Each row is a point on a landscape with many valleys, with its height.
From any point a ball rolls to the lowest of the 4 points nearest to it. It stops when none of these is lower. Distance is the straight distance between rows; heights are no part of it.
z_223 height 325: [140 111 127 115 113 142 142  93]
z_276 height 195: [138 160 141 126 147 105 135 186]
z_875 height 249: [ 85  76 133 132 129 165 126  82]
z_449 height 374: [153 103 129 121 128 125 125  86]
z_450 height 173: [114 101 110 120 137 150 103  65]
z_719 height 372: [141 127 132 103  98 132 151 116]
z_466 height 348: [155 109 137 134 173  99 103 124]
z_696 height 231: [147 101 121 132 189  89  77 115]
z_460 height 200: [102  94 107 119 136 156  97  57]
z_752 height 900: [ 76  78 203 137 106 178 128 101]
z_55 height 285: [132 111 119  97 180  90  56  78]
z_105 height 351: [123 178 117 149 145 111 136 198]
z_270 height 337: [158 124 146 122 142 108 131 125]
z_871 height 86: [151 125 100 137 198 117 136 169]
z_263 height 228: [122 107 112 109 145 136  87  63]
z_136 height 282: [129 170 128 148  42 133 140 157]
z_575 height 92: [151 180  69 130 181 115 151 181]
z_691 height 167: [130 163 129 116  69 129 149 140]
z_366 height 319: [145 108 125 119 167  99  79  88]
z_341 height 349: [129 101 118 126 127 147 125  76]
z_869 height 222: [ 99  86 119 124 131 158 112  76]
z_113 height 166: [168 184  62 126 189 113 155 168]
z_944 height 583: [153 112 131 128 164  98  92 100]
z_851 height 286: [123 109 111  99 159 122  68  60]
z_955 height 202: [155 104 124 138 192  99 105 145]
z_454 height 316: [130 117 127 110  99 148 156 108]
z_471 height 218: [ 88  85 108 124 135 164 107  72]
z_432 height 328: [138 186 151 173  84 116 131 188]
z_338 height 220: [146 128 142 122 161 106 132 165]
z_196 height 243: [130 158 125 133 157 107 138 192]
z_666 height 229: [128 144 129 108  82 135 154 135]
z_864 height 412: [156 109 143 128 163  99 111 122]
z_518 height 394: [142 109 123 120 136 126 108  77]
z_388 height 323: [130 184 138 164 116 106 133 195]
z_152 height 350: [135 179 140 157  45 131 140 163]
z_958 height 168: [140 157 155 121 120 106 133 163]
z_219 height 493: [155 139  77 131 198 119 143 171]
z_461 height 326: [ 99 124 128 115  87 155 171 123]
z_180 height 431: [ 87 133 130 118  68 152 168 136]
z_968 height 421: [113  91 126 130 122 156 138  81]
z_205 height 354: [139 145 108 133 175 113 140 182]
z_751 height 280: [134 105 117 117 139 130  91  68]
z_615 height 340: [139 111 120 109 160 105  75  73]
z_115 height 177: [129 169 139 139 134 109 128 191]
z_422 height 196: [145 110 116 136 195 108 117 157]
z_636 height 244: [136 100 124 118 186  90  69 103]
z_821 height 127: [145 163  82 132 179 118 153 186]
z_678 height 142: [141 171 146 128  82 111 125 167]
z_470 height 159: [147 107 128 126 147 113  94  84]
z_436 height 414: [145 145 142 110 103 122 145 140]
z_188 height 157: [136 173 152 138 114 110 129 182]
z_372 height 299: [116 125 124 112  88 149 165 120]
z_226 height 806: [ 74  80 152 135 116 171 146 103]
z_514 height 287: [147 187 146 174  59 122 137 179]
z_754 height 212: [148 101 115 136 199 102  86 133]
z_192 height 332: [140 177 138 170  35 132 147 166]
z_850 height 413: [152 125 143 113 117 122 144 117]
z_88 height 436: [ 76 121 134 122  83 160 173 131]
z_523 height 256: [153 138 150 112 129 108 135 138]
z_278 height 358: [113 102 124 122 109 155 146  96]
z_757 height 50: [135 177 137 136  68 124 136 158]
z_414 height 899: [ 67  68 176 136 120 171 119  99]
z_195 height 410: [156 117 140 122 130 119 131 106]
z_536 height 602: [ 85  82 137 135 124 174 138  98]
z_89 height 564: [ 93  90 130 126 114 164 154 102]
z_627 height 891: [ 72  95 165 128 105 173 165 118]
z_39 height 97: [135 183 146 159  64 120 131 175]
z_312 height 67: [136 176  79 139 168 115 144 195]
z_123 height 327: [ 93 108 133 119  96 160 164 116]
z_358 height 477: [ 95 142 120 119  63 146 162 138]

Where does a ball stop that starts at each point below?
z_89 | z_757
z_864 | z_871
z_875 | z_450
z_115 | z_757
z_754 | z_871
z_55 | z_871
z_851 | z_450
z_666 | z_757
z_466 | z_871
z_968 | z_450

Write out the way that a ball takes from each point below.
z_180 | z_372 > z_666 > z_691 > z_757
z_192 | z_39 > z_757
z_414 | z_875 > z_471 > z_450
